Points, in no order, along strands that fork, close into loops and pass close to each other.
Points whose rows are less than 162 apart are linked; no others are. Some points are linked to none.
K_25: 1 -27 -33 14 0 24 -7 8 -23 24 3 4 2 70 -28 14 -37 22 21 -2 -21 7 -40 17 -15 1 19 -40 -8 -21 29 8 -21 -7 32 6 -37 14 -24 29 5 -19 -22 9 -21 12 14 -4 14 11 21 17 -43 18 -7 -8 -13 -4 -21
K_664: 11 -21 5 43 13 -12 -30 12 2 7 -24 2 -2 29 23 -14 34 -24 16 -54 -15 53 10 23 -4 -33 -4 -11 28 12 -24 -9 16 2 14 -19 -31 -28 -6 -8 -23 -10 25 -13 7 -2 16 -1 -12 29 -21 14 -10 -17 53 8 -4 -36 -1
K_204: 3 24 -12 -55 -85 14 -13 -19 -7 -9 -10 -25 10 -22 -4 -15 -27 16 26 25 27 -34 51 30 5 -5 -2 27 9 15 -9 -53 -8 5 27 8 37 32 15 29 9 27 -21 20 4 7 9 -32 -26 17 39 11 -7 -9 -12 0 18 -18 42
K_423: 45 -26 -12 -11 17 45 -21 30 3 16 -16 -9 -2 8 20 33 25 1 38 -46 -16 19 -4 2 -9 -22 -4 -1 -26 -17 5 -15 0 30 15 16 14 -2 18 41 -20 23 -22 -10 -37 -19 -28 -1 -50 40 -4 -18 -1 28 -16 18 -21 5 -20
K_943: 17 32 -17 -42 -28 -39 -24 22 30 -26 -19 -12 31 23 3 2 42 -6 -36 -46 -14 48 37 -29 -16 -37 -20 47 -9 64 -12 24 52 48 -27 -10 34 -38 27 6 -25 -50 21 -23 12 -21 -28 10 -17 1 -26 63 47 -41 14 -7 -16 -9 -19
K_810: -49 12 23 24 34 -30 5 0 -23 8 -2 24 -14 -1 1 -13 29 19 -50 30 22 -22 -16 -6 -33 24 13 2 -13 6 3 31 8 10 -27 -18 5 0 13 -67 -2 11 9 -47 34 -12 18 -21 13 -21 -18 12 35 -31 -9 -5 1 -8 -10
K_739: 9 16 34 -2 15 -34 -8 3 13 1 -21 -8 -4 -41 -19 30 46 3 -11 -12 8 -20 -3 -1 12 5 7 14 -38 37 42 27 22 36 -21 15 47 -27 45 -29 -1 13 20 -4 2 27 -2 -27 9 -21 -30 -19 36 -18 -14 -1 -6 -13 -12
K_129: -12 -22 -8 18 23 19 41 -5 30 -38 1 -3 30 24 -8 -63 28 -19 -6 23 13 19 -32 -24 -9 25 18 46 -19 5 -14 -3 -5 21 12 23 -12 15 12 25 -23 -42 -4 -30 3 -43 26 7 6 18 29 -22 -6 -13 -7 2 8 36 -43
K_965: -54 -19 4 57 22 -46 -24 12 -19 11 1 25 -9 21 8 -30 24 -26 -27 14 6 21 18 6 -42 -1 27 27 -23 20 -16 29 -14 28 17 -37 -24 -44 -3 0 35 -10 5 -21 -17 59 21 -3 -28 -3 -5 25 -13 -26 -12 16 3 -11 -30
K_387: 20 44 72 26 64 7 -13 7 34 31 19 1 -20 5 12 -10 11 46 21 -31 -38 0 -62 11 -24 -13 -2 -40 24 1 8 -38 -6 -8 10 26 16 4 19 -49 -35 25 30 -28 33 2 13 3 17 -9 -49 -47 -2 28 -35 -2 -27 9 -10
K_906: -28 11 60 6 28 -17 28 -42 -75 28 26 31 -2 -16 -23 7 26 21 -42 25 33 6 -30 -20 -28 22 21 28 6 -12 -29 -14 -3 -6 -14 9 19 45 -19 -13 -16 -22 -45 -21 -6 1 22 -25 9 -38 11 -10 32 -39 -42 -49 -3 3 -5
K_345: 8 36 85 -14 -45 -37 6 -54 -37 18 -19 -4 1 24 21 31 33 43 -33 4 10 18 64 -2 1 -9 2 61 4 17 -55 -13 14 18 -12 -22 50 28 -13 2 21 -12 21 -39 -10 38 2 -15 -13 -28 34 24 13 -51 -11 -26 6 -7 -16
K_887: 15 1 -7 30 -19 34 -36 -26 46 -25 5 -38 5 -16 -16 -49 -23 -18 30 31 17 -14 18 21 38 -35 40 -20 8 -9 -1 -42 -17 -27 20 30 -4 -27 -7 37 0 -3 26 13 9 14 -13 -15 13 9 -12 -19 -43 19 -26 45 45 45 -11
K_216: -4 -16 -3 -10 22 12 16 -1 -21 31 -13 33 -13 -27 -4 -15 -38 19 -12 16 24 -35 -9 3 -6 53 -14 -14 25 -78 12 -7 -14 -50 -11 8 -21 59 8 -22 18 2 -41 0 -26 -25 -26 4 28 -15 52 -2 -12 -25 -5 -11 -16 4 30
K_274: -14 -33 -19 -22 -35 16 25 19 -7 19 -11 -14 16 -35 -5 24 -46 -26 11 37 39 -42 20 -5 29 36 -27 -6 -16 -25 41 -7 -15 -25 -23 -26 0 45 25 -28 20 5 -3 47 -10 -4 -17 -36 33 0 43 1 0 -4 52 3 33 -30 43
K_951: -30 16 9 32 10 -28 -21 -1 -13 33 -25 -1 -24 18 -28 4 11 -2 -36 10 -27 0 -9 15 -26 18 34 18 -14 24 14 42 -13 42 1 -22 -14 -40 29 3 13 17 -11 -34 -30 20 21 -16 -1 -22 14 17 1 -6 -6 -2 -10 8 -43
K_248: -43 -2 -25 2 -27 -14 13 -6 -16 -27 20 -15 7 4 7 -25 1 -47 -22 44 32 -9 -1 6 8 -7 15 2 1 10 -2 11 10 0 -22 -6 4 -13 -19 -39 15 -17 34 -8 54 17 -26 -8 13 -7 -16 26 12 -3 20 19 38 0 11
K_221: -6 -9 -5 5 3 47 -23 20 24 35 -4 -16 -8 26 -34 -28 -32 38 7 -3 -8 -4 -27 5 5 -8 26 -37 -13 -26 46 -26 -19 10 25 15 19 9 30 10 -8 -16 -31 -29 16 -6 -36 -29 -1 28 20 -14 -31 29 -56 36 -28 36 -30
K_297: 20 28 -53 -16 34 21 30 13 7 -4 -16 -13 -14 7 28 5 -14 -15 -26 9 -28 -2 -24 -2 -8 21 7 2 3 -52 -48 14 -11 -27 1 18 -76 29 -12 37 -33 17 -45 -18 -57 -59 -2 59 7 -25 23 -18 -11 7 -12 -14 -11 55 -9
K_784: 13 16 -24 -21 5 9 -13 -13 -4 -15 41 -53 9 -35 21 19 -18 -13 -15 3 26 -3 8 2 31 -15 15 -29 -10 -10 -26 2 -18 -32 -19 24 -12 -25 -61 22 11 7 20 23 -36 -3 -19 26 -26 -17 -25 -15 -32 16 -25 24 1 21 32
K_989: 22 13 1 -8 -16 17 -31 22 15 39 55 7 30 17 -8 62 -3 80 17 -37 -7 -2 5 -14 -16 -42 -29 -45 -2 19 47 -7 8 23 -3 -14 54 2 -1 -50 20 4 0 -2 71 24 -48 -19 -18 22 -62 35 17 50 -21 5 -28 -27 35
K_456: -3 -53 -41 -1 -22 10 1 5 -37 -48 -18 -23 -5 5 7 -6 -12 -33 7 17 7 14 -5 -3 13 -12 16 -15 -24 -29 -8 -7 -9 -30 -20 -4 -49 -5 -14 42 28 -8 -6 55 -23 4 43 11 11 19 12 -14 -29 -17 28 5 -1 -37 1
K_724: 6 8 -75 -13 26 7 14 25 20 -31 4 -3 -15 -12 31 -16 -21 -15 -47 30 -26 -14 -10 40 8 23 -11 -6 -14 -28 -19 35 -21 -34 5 23 -44 -9 -20 2 2 -8 -13 -10 -45 -24 8 58 24 -39 -4 -38 -17 -6 2 2 -32 40 -11
K_32: -35 16 59 2 27 -28 11 -29 -34 18 1 -5 -19 8 -5 -16 15 31 -24 21 31 1 -28 -25 -24 20 11 10 -2 -4 -30 -21 -2 -3 -34 32 20 28 -1 -45 -33 -27 8 -27 13 -14 18 -42 0 -18 10 -9 16 -35 -28 -22 -8 -25 -3
K_997: -20 3 -33 3 -9 4 -2 6 2 19 40 38 -6 13 20 21 -8 -4 -1 -5 -12 -11 24 33 -12 -10 -21 -8 -1 30 -6 39 -15 20 19 -21 8 -27 -44 -6 43 20 -9 -4 -22 46 -13 31 -5 -4 0 20 -20 21 -17 4 -18 18 -14
K_441: -4 -39 -9 -32 -55 -9 0 -4 -2 -20 -15 1 13 -41 -14 0 -29 -21 24 40 40 -24 57 5 1 29 -25 22 -1 -7 3 -42 -10 -8 3 -12 21 35 23 -15 39 16 -13 35 -17 8 5 -31 -3 -5 39 31 -15 -21 20 -6 32 -45 49
K_557: -3 -10 -9 -13 -44 16 -6 -11 41 -52 -19 -1 5 -31 -35 -26 -15 -20 27 60 11 -36 37 28 36 5 5 27 -24 48 22 -10 9 6 7 13 52 -9 41 11 29 1 -5 29 12 30 -3 11 29 -5 -3 -7 -3 27 3 15 20 18 2
K_468: 19 -15 -32 -37 -3 25 -10 14 -3 -38 -12 -71 31 15 -13 13 24 -29 -25 -37 17 45 -23 -3 3 -26 22 -13 -58 2 10 9 -8 31 0 31 4 -12 7 48 -31 -8 5 5 -43 -41 13 1 -24 9 -18 -17 2 -17 -14 -15 -36 -12 -29
K_379: 5 18 25 34 -18 21 10 9 22 43 -32 24 3 48 -53 27 -17 29 70 -23 -36 -21 -6 29 -6 10 -17 -25 18 16 48 -3 -7 -5 57 -11 -4 21 18 -11 23 26 -27 26 -8 19 41 -28 24 -13 20 10 -26 22 31 5 11 -29 -8
K_295: -44 12 -20 26 -8 -23 -14 -15 -2 -23 47 19 -9 -1 -1 -37 -20 -9 -18 4 10 8 0 2 0 -31 12 -8 21 10 3 -11 16 -8 2 -28 19 -26 -26 -40 6 2 34 30 70 42 -16 19 -2 9 -61 7 30 0 1 11 4 -18 25
K_848: -4 -14 43 5 3 -1 5 -3 -14 18 19 30 -8 -18 18 -17 18 15 -7 0 -4 -9 -8 -14 -27 12 -23 10 39 -25 3 -21 14 1 -6 -23 26 31 34 -30 -6 31 -12 -31 64 -52 -24 11 -15 21 -8 2 25 13 -7 -2 10 -10 37
K_865: -28 39 -11 -34 -41 -15 12 -19 -7 -14 52 13 -27 -29 11 -9 -48 13 1 16 21 -28 45 38 1 2 -44 9 21 -4 -26 -2 -1 -12 -15 -22 15 25 -48 -31 17 27 0 8 7 46 -10 38 -2 -12 -11 -1 6 22 -26 16 -1 4 30
K_439: -8 38 35 -17 -5 -22 1 -42 -89 35 16 14 -2 0 -31 29 8 21 -38 28 7 6 15 -3 -43 23 4 42 32 -12 -23 -6 -21 4 -7 -21 2 40 -11 -4 17 17 -52 -43 -16 6 31 -13 -24 -60 35 12 5 -23 -25 -24 21 0 6
K_416: 10 -13 -60 -43 -9 19 1 28 -3 -22 7 -33 9 -18 28 34 13 2 0 -47 17 23 -18 -19 12 -38 -11 3 -41 -5 2 7 1 26 -18 7 15 -3 10 53 -24 6 -11 12 -26 -37 -23 -2 -35 44 -19 -19 14 16 -6 25 -36 -20 -6
K_712: -26 -6 -20 12 -22 2 16 -19 0 -35 58 34 -9 -8 -3 -26 -49 16 27 16 12 -11 26 22 -3 -11 -21 -2 11 3 5 -14 -1 -15 5 -17 15 8 -54 -22 28 0 13 32 54 60 -1 31 10 4 -26 0 -11 35 -6 35 22 0 18
K_829: -19 -41 -65 -31 -25 1 40 32 7 -15 9 -18 28 7 44 37 45 -41 -14 -2 49 9 33 -5 7 -34 -28 -1 -35 4 -9 26 15 12 -18 -15 3 2 -49 10 4 -33 2 27 5 -23 -32 -1 -11 38 -36 31 5 6 23 7 -12 -46 33
K_713: -18 -12 -53 -14 17 -3 26 32 -19 -30 -4 14 -11 -26 10 -21 -2 -23 -37 31 0 1 -12 15 -12 37 -28 3 -29 -43 16 32 -11 -13 -21 9 -31 13 -13 8 29 -16 -15 8 -23 -3 6 18 30 -20 23 -23 1 3 17 -8 -17 28 -14
K_615: -29 -47 -25 30 4 -12 3 22 -45 -26 14 3 -6 9 14 -12 45 -53 -12 12 32 36 1 -3 -21 -12 31 -13 -32 -25 -27 10 -27 -8 -4 -12 -42 -23 -32 9 33 -17 15 37 -16 20 27 18 -5 17 -2 9 -12 -20 32 -5 -1 -45 1
K_666: -32 12 -8 10 -35 32 -35 -10 30 16 -7 -8 -22 34 -37 -63 -30 30 28 16 1 -10 -4 12 15 -16 40 -32 2 -6 17 -20 -5 9 23 11 4 -20 19 26 -3 -43 -20 5 51 23 -26 -52 0 34 11 -1 -21 18 -43 30 -7 13 -19
K_192: 4 9 -11 6 29 8 22 18 30 26 -7 39 -12 9 17 -42 -14 -9 30 -17 -41 -2 -14 3 -27 22 -48 13 45 -56 9 -25 0 -30 11 -22 -60 39 29 3 -17 21 -7 -7 40 -45 -9 9 17 -14 25 -37 -9 44 15 26 8 37 6
K_21: -7 -29 -2 -12 -8 -9 50 10 10 -28 27 12 21 25 -1 -21 45 -17 -9 13 31 22 -20 -26 -29 13 -22 65 -18 35 -11 7 2 51 0 18 8 17 4 23 -7 -29 -15 -30 17 -10 42 -25 7 13 32 -11 -5 -31 2 -6 32 6 -36
K_282: 21 34 87 35 53 -29 -17 -9 23 20 0 -1 -22 7 -17 19 18 43 -3 -25 -42 22 -45 -30 -34 -8 -5 -12 18 25 26 -18 23 8 11 16 22 7 33 -47 -27 8 38 -17 19 31 41 -19 -1 -25 -34 1 14 -8 -10 -9 -6 0 -15
K_942: 26 27 -14 3 32 16 36 -1 11 -4 -9 -12 10 -3 29 20 -10 -11 -13 -7 -17 -22 -14 -13 22 16 -4 2 31 -27 -9 12 -21 -29 -4 7 -54 8 9 30 -43 19 -25 -27 -21 -60 -18 27 14 -6 23 -45 0 25 6 -20 24 60 1
K_392: 14 9 86 45 17 -21 2 -33 13 18 -22 26 -20 4 15 23 21 -3 15 -25 -14 1 27 -10 24 -16 6 0 18 32 -27 25 29 -2 6 -12 12 -44 -4 -37 -1 -10 35 16 -14 42 10 20 8 1 -18 8 9 -6 30 -28 -3 -22 14
K_847: 35 -13 42 36 36 4 12 -11 -5 -1 -10 9 20 -29 -3 21 12 -6 -19 10 -7 -18 -33 1 6 24 7 -31 5 7 27 5 -16 -34 -5 21 -13 -7 -5 -40 -15 30 24 -18 -17 6 -1 -5 10 -35 -2 -17 2 0 11 -18 38 29 -3
K_121: 23 -9 10 -37 -26 19 6 -11 16 12 -10 -14 2 10 23 3 -15 20 43 -6 18 -10 25 7 24 -16 3 -5 5 -23 -59 -9 -2 10 8 25 13 17 -18 32 -25 -20 -16 12 -31 -44 -17 -9 -7 50 32 -3 -4 17 -37 -9 -36 -13 2
K_376: 8 16 -32 -44 17 -41 -24 41 15 -18 24 -11 15 -7 24 -14 33 -22 -47 -49 -6 36 24 -50 -13 -27 -29 43 -23 29 0 45 15 23 -32 -11 10 -32 16 33 -7 -22 31 -22 -17 -32 -36 16 -50 -5 -31 19 39 -18 3 -8 -11 2 -17
K_504: 21 -10 3 -2 -25 -41 -55 -13 -11 -11 -9 9 -8 -40 -13 -14 14 -36 -4 -18 14 4 44 -7 6 -31 -11 7 20 9 -1 -13 36 2 -11 -28 25 -34 24 1 16 0 18 30 23 20 -22 -10 -31 13 -41 18 31 -23 25 26 -12 -39 27
K_963: -10 2 3 3 38 18 32 6 23 12 -6 1 18 12 14 -52 28 -12 -11 32 1 5 -33 -20 -2 31 -3 14 1 -3 -9 -28 -6 16 -13 20 -1 20 19 -16 -37 -15 11 -54 37 -66 -17 -24 19 10 25 -18 -3 -1 -5 11 11 53 -36
K_29: -5 39 54 -29 -20 -22 5 -56 -30 28 1 19 -7 6 -5 17 9 53 -11 9 -19 15 51 1 -38 11 -7 44 28 20 -49 -8 -4 3 -6 1 29 35 -3 -12 25 -8 -36 -24 -31 24 23 21 -21 -31 28 24 17 -32 -45 -41 -11 7 2
K_556: 3 -31 -18 37 36 25 30 12 -17 -28 19 9 5 -20 13 -12 -10 -17 -13 47 28 -43 -9 44 10 -3 26 -25 6 -50 10 0 1 -48 -9 14 -25 20 -7 -16 13 -5 11 16 4 5 2 36 63 -20 -1 -31 -30 11 25 5 40 7 -7
K_102: -20 5 -12 27 35 6 -9 22 39 5 17 41 -9 -6 18 -22 -6 2 1 -42 -44 13 -32 -34 14 -21 8 -27 0 18 16 23 -5 -9 24 -2 0 -53 -3 11 -13 -7 13 29 8 21 -5 28 -14 24 -53 -29 14 9 -3 2 -28 15 -18
K_278: -25 -20 2 49 1 -21 -25 9 -16 0 -11 6 -34 20 22 -48 24 -34 -8 -6 7 41 22 31 -25 -18 19 0 8 9 -38 -11 6 7 31 -7 -24 -46 -22 1 16 -20 21 7 11 49 27 5 -7 24 -24 21 -13 -26 29 26 -14 -42 2
K_579: 21 -23 -30 -15 0 45 -22 36 33 37 -35 -27 -4 19 -18 -11 23 17 24 -15 -21 17 -13 16 -14 2 0 -11 -27 -11 17 -28 -4 32 31 29 9 1 30 10 -26 -2 -9 -27 -11 -41 -26 -26 -17 32 10 10 -3 7 -33 24 -40 -15 -21
K_452: 2 -6 -58 -5 18 -4 13 31 6 24 5 30 -29 -11 58 -15 7 -26 13 -19 -17 -2 25 6 -10 2 -58 -2 33 -66 -48 13 14 -18 -7 -25 -62 6 -19 -1 13 5 -13 -2 -6 -34 -26 48 5 26 9 -16 -15 24 39 28 -25 -11 20
K_470: -12 -21 -13 22 13 15 0 14 20 -34 -8 1 14 -27 3 -5 9 -31 15 15 19 -24 -10 38 30 -8 25 -10 -33 -22 32 4 -8 -25 13 15 -11 -24 8 7 14 14 14 27 -6 37 4 23 29 -16 -24 -62 -22 35 13 32 19 -2 -18
K_314: -12 6 26 26 -40 14 -8 -13 8 42 -17 2 -15 56 -44 9 -33 46 43 -25 -29 -17 1 5 4 1 -6 -33 31 29 33 -6 20 -4 34 -14 7 9 3 -43 2 -3 -13 27 40 2 20 -33 6 1 14 49 0 11 42 -9 0 -45 43
K_492: -2 -27 -8 -18 -32 -4 21 -9 7 -78 -1 -6 12 -42 0 -22 2 -48 3 44 13 -18 28 14 28 9 -5 46 -28 27 -8 14 9 10 -7 -12 12 15 25 43 29 16 -35 26 -1 20 6 27 21 8 4 -39 8 16 20 28 42 19 -4
K_925: -2 -17 8 4 0 -6 -3 -27 -14 28 30 20 7 21 2 45 0 29 3 -5 8 12 25 -5 -20 -22 5 -7 7 17 -11 20 -3 17 -3 -7 17 -18 -37 -24 17 -13 1 -6 1 18 -24 -3 -31 13 -10 46 1 0 -21 -16 -3 -2 12
K_425: 8 -28 -12 -21 -20 12 30 -6 -7 -40 0 3 33 -23 -12 13 -2 -12 3 18 26 11 -18 -9 0 34 -16 34 -33 20 14 -1 -12 17 -17 4 10 23 16 31 9 7 -27 17 -18 -5 23 -15 -7 -1 23 -20 6 0 -3 2 35 16 -18
K_911: -16 20 14 22 5 -33 -21 -2 -11 13 -16 -26 -9 25 -25 14 25 26 -40 11 -18 12 -18 0 -30 18 22 7 -15 52 21 8 17 44 -2 -7 18 -6 25 -26 -7 -8 -1 -65 11 -5 47 -35 -4 -19 0 42 23 -34 -1 -3 9 -15 -18
K_872: 31 20 30 -25 -23 -21 -40 4 35 -19 -12 -3 24 4 -2 8 44 3 -25 -30 -29 33 42 -31 -6 -26 -13 41 -11 71 -4 2 50 49 0 -5 57 -40 47 35 -16 -25 19 -42 -3 26 -13 14 -34 -17 -13 44 34 -29 -6 -3 11 20 -44
K_240: 42 13 24 4 59 12 26 -3 -17 -4 -27 8 6 -15 -2 46 -6 4 -27 4 -21 -7 -23 -10 22 32 8 -32 17 -23 10 25 -21 -56 -5 24 -50 1 -2 -7 -28 44 -5 -8 -60 -39 0 36 17 -26 0 -10 1 0 11 -53 1 50 -10
K_412: -12 28 16 -7 -36 -17 3 -3 -12 20 -8 -22 3 38 -12 -10 -25 16 51 -10 -4 -9 -9 9 -10 25 -12 0 43 7 2 -41 11 -12 25 -18 -1 31 -4 -23 -19 2 17 -4 42 -23 35 -39 16 -18 29 29 -11 -2 37 -11 24 -55 28
K_14: 19 -32 2 -16 -24 15 -6 -47 -47 -38 16 -21 10 -15 -8 10 -23 -18 9 41 17 -2 23 -1 13 2 26 -8 1 -6 -32 -26 -30 -36 -3 7 -21 15 -30 44 29 1 -14 45 -51 12 42 42 9 -2 17 5 -28 -8 4 -17 20 -27 14
K_463: 23 -7 13 -28 -38 -10 5 -51 -16 -53 8 -5 18 -37 9 11 -12 -13 -2 27 20 17 66 3 16 -30 15 10 7 20 -46 -21 0 -21 -4 -4 8 -12 -51 47 34 -3 14 39 -28 25 12 41 -30 21 13 13 14 -7 -3 -12 2 2 8
K_458: -1 9 0 16 44 21 -15 -1 49 5 18 -8 7 -6 10 -19 -16 9 -8 -35 -29 14 -71 -35 24 1 17 -39 -7 3 40 4 -2 -12 6 15 -17 -15 -1 6 -40 -8 28 1 21 -14 -14 2 6 10 -21 -32 5 10 -16 -2 -6 44 -7
K_313: -25 -24 -18 2 6 -3 57 17 -9 -33 6 16 1 -42 11 2 -17 -44 -18 62 29 -32 3 -10 26 44 -28 -10 -4 -36 12 18 -4 -50 -31 -9 -53 27 -12 4 26 3 16 33 -13 5 5 35 46 -26 22 -29 -21 5 50 -11 38 18 0
K_199: 19 -19 -5 -13 -14 16 7 5 -20 2 -25 -31 11 26 -14 45 18 4 13 -6 35 11 -40 -6 15 2 34 5 -40 7 7 17 -21 24 -14 30 6 2 -7 34 -30 -26 -17 29 -50 -13 21 -31 2 7 8 -13 -16 -21 -24 -37 -28 -43 -28
K_440: -17 32 20 -55 -73 -12 15 -25 -1 11 7 -15 1 -1 5 -4 -38 19 39 10 18 -32 21 -9 3 0 -10 34 37 7 -11 -31 7 -11 6 -11 30 52 25 -6 7 24 1 24 49 -13 32 -36 -9 10 39 -1 16 3 6 -4 30 -37 59
K_166: 27 -16 -20 1 -40 42 -19 -27 17 -47 -3 -16 18 -26 -19 -18 -35 -15 34 35 19 -57 32 39 53 -26 41 -22 11 22 24 -37 -3 -19 16 20 29 -7 -7 15 22 5 -15 33 19 13 -22 -2 45 23 -8 -16 -16 37 -4 43 47 13 13
K_351: -13 -13 -46 -25 -7 -34 4 25 -7 -26 17 17 -5 -14 8 -12 32 -21 -21 -16 -8 21 11 -16 -15 8 -33 32 -13 23 3 45 15 32 -19 -32 -11 -9 9 17 1 -23 12 9 10 -4 3 10 -16 -6 -12 18 23 -24 25 -4 -12 -8 -6
K_519: 13 6 23 33 19 46 -9 8 -6 20 -6 -20 6 57 -51 34 -10 30 29 -17 -20 -6 -44 18 -10 16 26 -34 6 22 34 2 -20 -2 46 4 -1 5 -7 2 -7 8 -12 -6 -17 7 24 -18 23 -14 5 16 -45 12 -1 -8 16 2 -19
K_226: -3 30 60 -24 -10 -33 20 -43 -36 2 23 -17 16 19 5 11 8 19 -10 9 19 24 2 -19 -11 0 0 42 15 3 -45 -26 3 12 -36 13 47 18 -20 -15 -9 -20 38 -8 17 22 17 -33 -34 -31 10 8 12 -34 -9 -5 29 -10 3
K_115: 10 -9 -40 -14 -11 -30 -27 13 -5 -16 -17 8 0 -22 -10 -10 -7 -28 -9 -33 -13 28 8 1 -3 14 -38 -3 6 8 16 7 23 -2 -17 -8 -16 -15 5 -3 6 8 13 37 -1 -18 -12 5 -18 -10 -9 25 12 -17 40 -10 -7 -30 24
K_644: -8 -25 2 38 25 0 -10 2 4 -11 -8 16 -9 -19 -4 10 10 -15 9 -15 3 9 -21 -13 18 -19 31 -11 -29 20 37 14 -9 -3 6 -19 -2 -47 -5 1 23 24 17 41 -25 49 14 11 2 -6 -31 -15 0 13 11 7 5 1 -31
K_89: 7 69 12 -26 28 -20 -39 14 22 43 31 -7 30 17 -7 43 -11 22 -28 -15 -32 20 -36 -38 28 17 -16 -3 6 20 20 43 -17 0 -16 11 8 -9 -2 -12 -29 17 7 -46 -1 -5 -45 -17 -31 -29 -9 6 11 6 -36 -20 -4 70 -15
K_82: 22 -35 -26 44 -14 15 -35 17 -10 4 -40 -11 -3 24 -4 23 17 -9 4 -23 -20 -1 7 27 0 -17 30 -43 11 -1 8 -8 5 1 26 -6 -16 -37 -8 -12 -6 -11 -10 -11 14 -10 -7 5 3 43 -18 43 -11 7 36 -3 -16 -23 26
K_208: -6 -16 -21 -11 -13 33 12 11 -3 19 -21 -14 -18 -5 -10 21 -21 35 28 -8 15 -32 -22 9 34 0 10 -1 -26 -27 1 19 -17 1 -14 26 13 25 -9 29 -22 -11 -40 27 -45 -34 -18 -7 11 24 30 -6 -17 20 -32 -16 -44 -6 4
K_629: 24 -58 -45 21 -9 34 5 19 -35 17 -23 15 2 43 -5 30 -11 -10 5 -6 -6 7 -23 3 -2 5 7 -46 5 -31 -2 16 1 -1 14 -19 -44 -6 -35 -4 13 -10 -20 -4 -13 -22 -6 7 7 19 7 46 -17 -13 22 -17 -16 -19 31
K_750: 12 11 -24 -18 24 16 -1 23 -3 -10 2 -18 17 13 10 16 22 -15 -41 -5 -23 27 -26 3 -7 4 19 4 -39 12 3 14 -7 32 17 24 3 -22 3 11 -21 7 -8 -31 -47 -26 8 28 -17 -15 -20 -6 7 -20 -13 -11 -23 30 -42
K_633: 1 28 83 58 32 -33 -17 -8 15 21 -12 6 -10 11 11 7 22 13 2 -31 -44 -1 8 -6 -10 -15 3 -29 36 17 -30 -16 31 -13 8 -3 17 -23 14 -59 -20 19 41 -40 20 21 28 -5 -5 -22 -24 19 6 -8 10 -9 2 -8 26
K_356: 5 21 11 4 -26 7 -48 -34 20 4 14 -31 -12 9 -41 -21 -56 17 36 -2 18 -4 13 -8 23 -37 45 -29 16 2 21 -37 -21 0 9 13 10 -21 -8 33 13 -6 15 35 40 49 -17 -33 -11 25 -17 -21 -7 29 -45 30 5 8 7
K_74: 25 -23 71 27 -10 -28 -34 -26 -11 0 -41 -1 1 -30 -4 32 15 -13 1 -23 1 10 37 -26 23 -30 21 -8 16 15 -15 -3 29 11 -5 -10 41 -56 22 -20 9 -7 40 15 15 30 -27 -13 -26 7 -13 34 32 -33 12 -28 0 -30 25
K_19: 1 41 34 -11 -10 -43 0 -17 31 2 -17 7 6 -10 -4 4 22 -6 -11 -6 -19 4 38 -17 7 -13 -4 32 -8 63 -7 23 20 36 -5 -13 47 -41 17 -1 4 0 29 -32 3 38 -8 -16 -20 -35 -16 20 32 -9 1 -3 2 14 -17
K_148: 5 59 44 12 44 -6 11 -8 34 19 20 -4 -19 -9 21 0 3 5 8 -34 -26 -5 -74 -35 20 -21 10 -20 -1 -14 22 -8 -10 -8 17 5 -3 -2 14 5 -53 26 35 -16 24 -6 2 8 3 5 -38 -79 2 28 -14 -14 -4 16 -11
K_937: -23 42 -28 -41 -15 -23 -5 -1 0 21 46 40 -15 11 -9 9 -48 20 -4 2 -17 -11 28 20 -28 13 -47 3 21 23 5 36 5 19 -2 -33 3 5 -26 -34 32 22 -21 -5 12 41 -22 19 6 -25 -10 31 11 14 2 6 -5 32 12
K_487: 11 -8 -27 -19 12 35 23 5 -4 18 9 1 -2 -8 5 21 -61 30 29 7 1 -34 -27 5 26 15 -22 -22 18 -59 5 5 -4 -45 -11 10 -42 56 -21 12 10 13 -33 38 -17 -36 -6 0 25 4 33 -26 -16 23 -6 7 -19 -7 22
K_457: 17 -11 26 -4 29 10 12 24 -10 6 -20 -17 9 -17 -29 48 24 0 -1 -1 21 -23 -41 -4 14 35 10 -9 -17 7 60 11 -4 13 -18 22 28 6 27 -54 -27 19 14 1 0 -6 4 -40 24 -4 9 -10 0 -25 -6 -22 1 2 -2
K_958: 10 -10 -29 -9 14 10 25 2 19 34 -17 1 -23 -8 47 -18 9 -17 36 -29 -3 -6 33 6 15 1 -32 13 7 -48 -64 10 0 1 -20 -7 -34 12 -27 23 -13 -5 -23 -7 -36 -53 -18 19 -14 50 14 -5 -8 26 -4 2 -54 -6 4
K_352: -8 15 -45 2 8 -3 19 21 19 -10 -6 11 -34 -13 27 -50 -36 -12 28 -12 -36 -6 4 7 -9 9 -26 6 25 -53 -27 -10 21 -34 -13 -16 -60 19 7 29 9 6 -19 15 19 -35 8 20 25 4 30 -31 -2 28 31 30 8 19 17
K_663: 7 -22 4 12 51 20 12 50 15 25 -23 37 1 -18 6 -54 18 20 -4 5 -16 2 -31 -13 -34 26 -33 0 14 -50 28 -31 -3 -12 9 0 -23 28 53 -1 -9 10 1 -47 28 -51 -21 -5 10 5 27 -25 6 12 13 26 7 33 -21

How many points has the smallest loop of links through each point below? Write 0 if it is on no loop.
K_21: 23
K_872: 27
K_226: 6
K_441: 0

A tip is a point with one link. Name the tips that can be reached along the links from each point below, in the order of the rows.
K_963: K_216, K_750
K_379: K_274, K_463
K_997: K_248, K_925

A piece is two or more points that can be reached from each other along the links. Count, over all rows, the pieces, the separate loops (a circle has one, a figure eight two, a Y none), the forks (points with three links) and the tips (points with one).
pieces: 4
loops: 3
forks: 4
tips: 6
